A landscape with many valleys, sampled at points; each row gives a point and its height.
From any point a ball rolls to the lowest of the 3 points nearest to it. It stops when none of these is lower. Distance is the straight distance between rows; heights are no part of it.
k275 height 64.2:  29   0   9 -16  -4 -15  16 -23   6 -25  15   4
k638 height 16.2: -28 -11 -29 -15  28 -19  12 -17  26 -42 -10   2
k226 height 19.4:  50  25  44  33 -36  17 -15   9 -25  59   3  22
k36 height 46.7:   9  -6 -10 -14  15 -26  27 -21  28 -44  15 -12
k251 height 46.0:  -2  -9 -19 -11  21 -28  22 -24  30 -44   9 -12
k957 height 49.8:  36 -15  -8  -4  31 -19  39 -22  29 -52  27   0
k195 height 10.9: -18 -13 -18 -15  20 -12  -1  -1  22 -22 -14  -4
k922 height 31.1: -21  19  20  13 -30  27 -36  23 -21  39  -1   0
k737 height 70.0:  42   2  25  -4  -9   6   4 -26  -4  -2   7  16
k849 height 27.7: -14  15   9   3 -25  14 -19  15 -24  34   0  -6
k435 height 30.8: -30   8 -10  -9 -13   3 -15  11  -9  19 -16 -18
k913 height 9.7: -41 -17 -35 -19  29 -18  10  11   8 -13 -19  -4
k866 height 48.1:  26  -8  -4 -10  18 -22  33 -17  21 -44  23  -2
k243 height 55.9:  -4  -1   1  -8  -8   4  -6  16  -8  12  -6 -13
k697 height 26.8:   3  -9   2 -10   3   1   0   3  12 -15  -5  -2
k537 height 67.9:   0 -26 -40   2  53 -29  43 -32  39 -68   4 -23
k822 height 17.6: -32  -2 -26 -20   6  -6  -5  13  -4   9 -23 -12
k771 height 69.8:  47   3  31   6 -15  12  -3 -22  -9   5   3  17
k304 height 60.5:  28  -4   4 -12   4 -16  25 -21  14 -32  18   1
k65 height 28.3:   8  25  35  24 -40  24 -28  15 -33  55   7  22
k162 height 18.9:  53  17  39  26 -24  18 -12   7 -21  45   4  17
k78 height 72.2:  32  12  28  16 -20  20 -10   9 -25  39   8  12
k782 height 44.6: -51 -20 -45 -16  45 -28  25 -24  19 -47  -6   2
k355 height 69.0: 36 -6 25  3 -9 20 -5 -7 -8  8  7 11
k521 height 45.8:   8  19  25  13 -32  20 -20  10 -32  44   9   9
k637 height 55.1: -10  22  31  20 -40  26 -37  24 -29  51   4  22
k616 height 40.1: -23  18  26  20 -34  26 -44  33 -27  51  -2  11
k613 height 10.6: -18 -11 -20 -12  18 -12   5 -13  25 -31 -11  -2
k317 height 48.7:   5  -6 -25  -8  30 -31  33 -21  32 -54  13 -16
k174 height 13.1: -11 -14 -12 -11   9  -5   0   5  16 -15 -14  -6
k781 height 61.0:  21   0  18   3 -13  19  -7   8 -17  16   4   1
k501 height 73.4: -17 -23 -51  -8  50 -34  40 -33  27 -60   0 -24
k665 height 7.4:  -9 -13  -6 -12  12  -5   3  -8  21 -27  -5  -3
k316 height 19.7:  34  25  33  25 -34  14 -14  10 -31  56   8  15
k943 height 16.9:  66  25  49  42 -37  18 -15   4 -13  58   4  22
k713 height 35.4:  -2   8   8   2 -21  10  -7  16 -14  21   0 -12
k156 height 15.5: -51  -9 -37 -29  14 -12   3  16  -4   2 -23 -13
k733 height 53.8:  42  -5   4 -10  13 -20  26 -24  14 -36  19   2
k932 height 13.9: -45 -22 -42 -16  36 -19  13   6  18 -28 -17  -1
k834 height 36.4: -17 -10 -29  -8  27 -28  25 -28  29 -43  -2 -13
k290 height 42.7: 15 -7 14 -8 -6 13 -6  3  2 -2  5 -1
k413 height 47.7:   8   5  12   3 -14  15  -9  15 -15  20   5  -6
k761 height 22.6: -76 -34 -56 -17  52 -18  21  -5  16 -55  -9  -8
k723 height 14.1:  60   9  38  24 -18  23  -8  -8 -18  28  -1  18
k486 height 49.3:  24 -11  -9  -1  28 -24  35 -22  29 -50  21 -11
k623 height 53.3:  21 -25 -24  -1  43 -19  42 -28  39 -70  17 -14
k955 height 18.2:  61  10  42  31 -24  25 -11 -10 -16  38   1  19
k997 height 22.9: -18  -9 -22 -15  10  -9  -3  13  10   1 -21 -10
k231 height 24.7: -26   3 -15 -15  -2   1  -7  13  -4  12 -18 -24
k352 height 13.5: -39  -7 -33 -20  19 -12   3  12   5  -1 -24  -7
k200 height 52.8:  -5  -5  -7  -7  -1   3  -6  14   1  -1 -11 -14
k123 height 25.2: -33  20  14  12 -22  23 -41  28 -24  40 -14   0
k694 height 48.3: -15  21  30  23 -39  29 -44  40 -28  63  -2  24
k105 height 54.8: -33  18  22  20 -38  22 -50  57 -27  63 -12  14
k279 height 70.2:  16  -6  10 -12   0  -2   6 -16   9 -23  12   9
k479 height 25.6: -16  15   7   3 -24  17 -18  16 -19  27  -6 -12
k767 height 19.0: -63 -30 -47 -19  47 -21  21   4  15 -38  -9  -3
k860 height 51.0:  20 -19 -24  -3  39 -22  39 -22  36 -64  21 -16
k904 height 37.0:   2  24  40  26 -44  27 -33  22 -31  60   3  31
k783 height 70.5:  27  -6  18 -10 -11   5   5 -18   1 -14  10  12
k511 height 43.2:   3  15  22  10 -25  18 -13  17 -24  35   8  -3
k596 height 20.1:  30  33  39  27 -39  19 -21   8 -32  64   6  24
k884 height 78.6: -18 -11 -39  -7  38 -33  31 -28  31 -50   2 -16
k740 height 22.1: -27  17   5   6 -20  19 -29  16 -18  34  -8  -7
k40 height 60.4: -44 -23 -54 -11  47 -31  37 -32  19 -55  -1 -12
k896 height 25.7: -35  15  -1   4 -14  19 -34  22 -14  33 -18  -4
k558 height 68.2:  31   5  20   9 -17  21  -9   9 -19  23   6   6

Where does a ball stop that starts at each point below?
k997 | k665
k616 | k740
k435 | k913
k737 | k740
k251 | k665
k78 | k723
k596 | k943
k231 | k913
k40 | k665
k511 | k740
k558 | k740

Call two points neighbours if one is among the 3 nearest of the other. Go from one point of each pair to the other, from neighbour to neighbour, staying as low as possible. Name the highest point that can't be avoided.
k866, k740 | k243
k740, k943 | k521
k665, k913 | k638
k723, k943 | k955
